Each row is a point on a landscape with many valleys, with its height.
From any point a ball takes the steepest step (drop divided by distance) to one of its 6 nearest points. It stops when none of these is lower. Distance is the straight distance between rows; heights are no part of it.
ripa h=7.48: [  4  15  10  -9  15   9 -11 -18   0  -1  23  15   6  -3]
mulid h=0.61: [  7  -5 -12   7 -17   1  11  19  11   2 -16 -15  -2  -3]
Domel h=3.88: [-19  -9  -6   8 -14 -10   7  12  -9  13  -6 -23  -9   8]
Lita h=4.85: [ 5 -5  3  2 -7  1  6  8  5 -4 -5 -7  4  6]
Govuf h=1.83: [ 17  13  -4 -11  16  11 -10 -18   4  -4   9  26   5 -14]
vafud h=1.40: [ 26  15 -20 -14  12   6 -15 -24  -3   4  -1  25  -6  -8]
tanag h=3.02: [  7   3   7  -3   1   7   0   2  10 -10   3   5   9 -10]
pozef h=5.29: [ -2 -16   2   3   4  -5   1  -4 -10   0 -12   7   2  22]
bazuz h=1.41: [ -8   3  13  -1  -4  -2  -1   6   0   0  13 -13   1   2]
mudip h=5.23: [-1 -5  9  0 -1  0  1  2 -3 -1  4 -4  4 11]
Vatur h=4.83: [-20 -12   3   6  -9  -9   9   7 -14   6 -10 -15  -4  16]
kino h=4.34: [-19   0  16   1  -5 -10   1   3 -14   4  11 -16  -3  14]
tumem h=4.60: [  2   4   2   1  -6   6   5  14  14  -9  -1  -9   2 -19]
nepim h=0.80: [ 16   4  -2  -8  13   5  -9 -15   2  -1   5  19   5   2]
revu h=2.39: [  8  -8  -1  -2  10   0  -6 -12  -6   0  -3  14   3  17]
Lopon h=4.40: [ -6  -7  -1   3 -12  -5   7  13  -1   4  -4 -17  -4   8]
tepok h=4.92: [ 28   8 -15  -1  10   9  -5 -11  10 -15  -7  33   8 -21]
Nakit h=8.05: [ -6   9  -4   4  -6   2   5  16  18  -3   0 -18  -9 -28]
danaz h=7.03: [-17 -18   6   6  -6  -9   8   1 -15   1 -15  -2  -1  21]
Mateg h=5.88: [-17 -13  13   1   1 -10   2  -3 -17   1  -2   0   0  20]
Vun h=2.85: [ 25   2  -8   1   5   8   0  -2  12 -14  -7  21  11 -13]
Feso h=2.59: [  5  -7  -7   7 -15   0   8  16   5   1 -13 -12   0   5]
zila h=1.00: [  8   5  -7 -14  18  -2 -16 -27 -12   9   2  19  -9  13]
Fezi h=1.55: [21  2 -3 -4  9  8 -5 -7  9 -9  0 22  8 -7]
pidap h=3.83: [-30  -9  -2   9 -14 -16   9   8 -17  15  -7 -23 -11  10]
bepuv h=1.24: [ 13  10  -3 -12  17   8 -12 -21   0   2  12  20   2  -3]
duze h=2.72: [  2   7   8  -1   2   9   2   5  12 -15   5   0   6 -21]
dep h=7.24: [ -6  -1 -27  12 -16  -4   7  19  14  21  -9 -24 -14  -9]
Vigeg h=4.91: [-11   1  18  -2   4  -4  -4  -4 -10  -1  14  -4   3  15]
bere h=3.51: [-14   3   4   3 -10  -7   2  11  -1   8   8 -25  -8   2]
moted h=6.10: [-27 -18   2   7 -11 -14  11   5 -17   5 -18  -6  -6  17]
Megu h=5.89: [ 15   8  -5  -4  17  13  -4 -10   7 -19   0  26   8 -30]
Lef h=3.68: [-22  -2  -1   6 -13 -13   3  11 -10  14   2 -25 -10   8]
Fidi h=3.82: [  6   1  -3   3  -9   5   8  17  14  -7  -7 -10   2 -18]
nifos h=3.47: [ 16   1   0   0   0   8   3   5  13 -14  -5  11   9 -12]
Ber h=3.56: [ -4   5   8   1  -8  -2   2  10   7   0   7 -15  -1  -5]
siki h=2.55: [20 -5 -5  2  2  5 -2 -3  5 -7 -8 15  8  7]
Lubu h=4.32: [ 0  6 14 -4  0  4  0  4  6 -6 11 -5  5 -4]
des h=4.38: [ 0  4 13 -5  6  4 -5 -5  0 -2 14  2  6  7]
sef h=3.84: [-21   2 -16  14 -12 -13   2  14   0  27   3 -30 -16  -1]
gema h=4.33: [-37 -13   4   8 -12 -20  10   6 -21  10  -9 -14 -11  12]
Lume h=8.47: [ -5 -13 -10   8 -17  -4  12  15  -3   6 -20 -15  -1  12]
buli h=1.53: [  6   5   4  -8  15   3 -11 -17  -5   3  13  14   2   7]
delig h=1.23: [ 20  14 -10 -15  17   5 -16 -25  -4   7   6  23  -5  -3]
dusif h=3.58: [ 16  -4  -3   3  -6   5   5   8   9 -10 -10   3   7  -1]
Repaf h=4.04: [-24  -9   9   5  -7 -13   5   4 -15   6   0 -16  -6  15]
siru h=2.93: [  8  12   8  -8  14  12  -7 -14   5  -6  16  19   8 -15]
lov h=2.41: [  8  11   5  -6  15  14  -1  -9   8 -16   9  18  10 -25]
Zuvas h=0.81: [  9   8   7  -5  10  12  -3  -6   9 -10  12  13  10 -13]
Vud h=2.11: [  6  -5  -6  -6  16  -4 -11 -22 -12   4  -7  19  -5  20]
Lak h=5.28: [ -8   5  -9   8 -13  -4   5  18  12  12   0 -26 -11 -11]

For each start below, name the point where the ball stops.
Vun => nepim
tumem => Zuvas
pozef => nepim
Lopon => mulid
Lita => mulid
dusif => nepim
Lume => mulid
Domel => bazuz
tepok => nepim
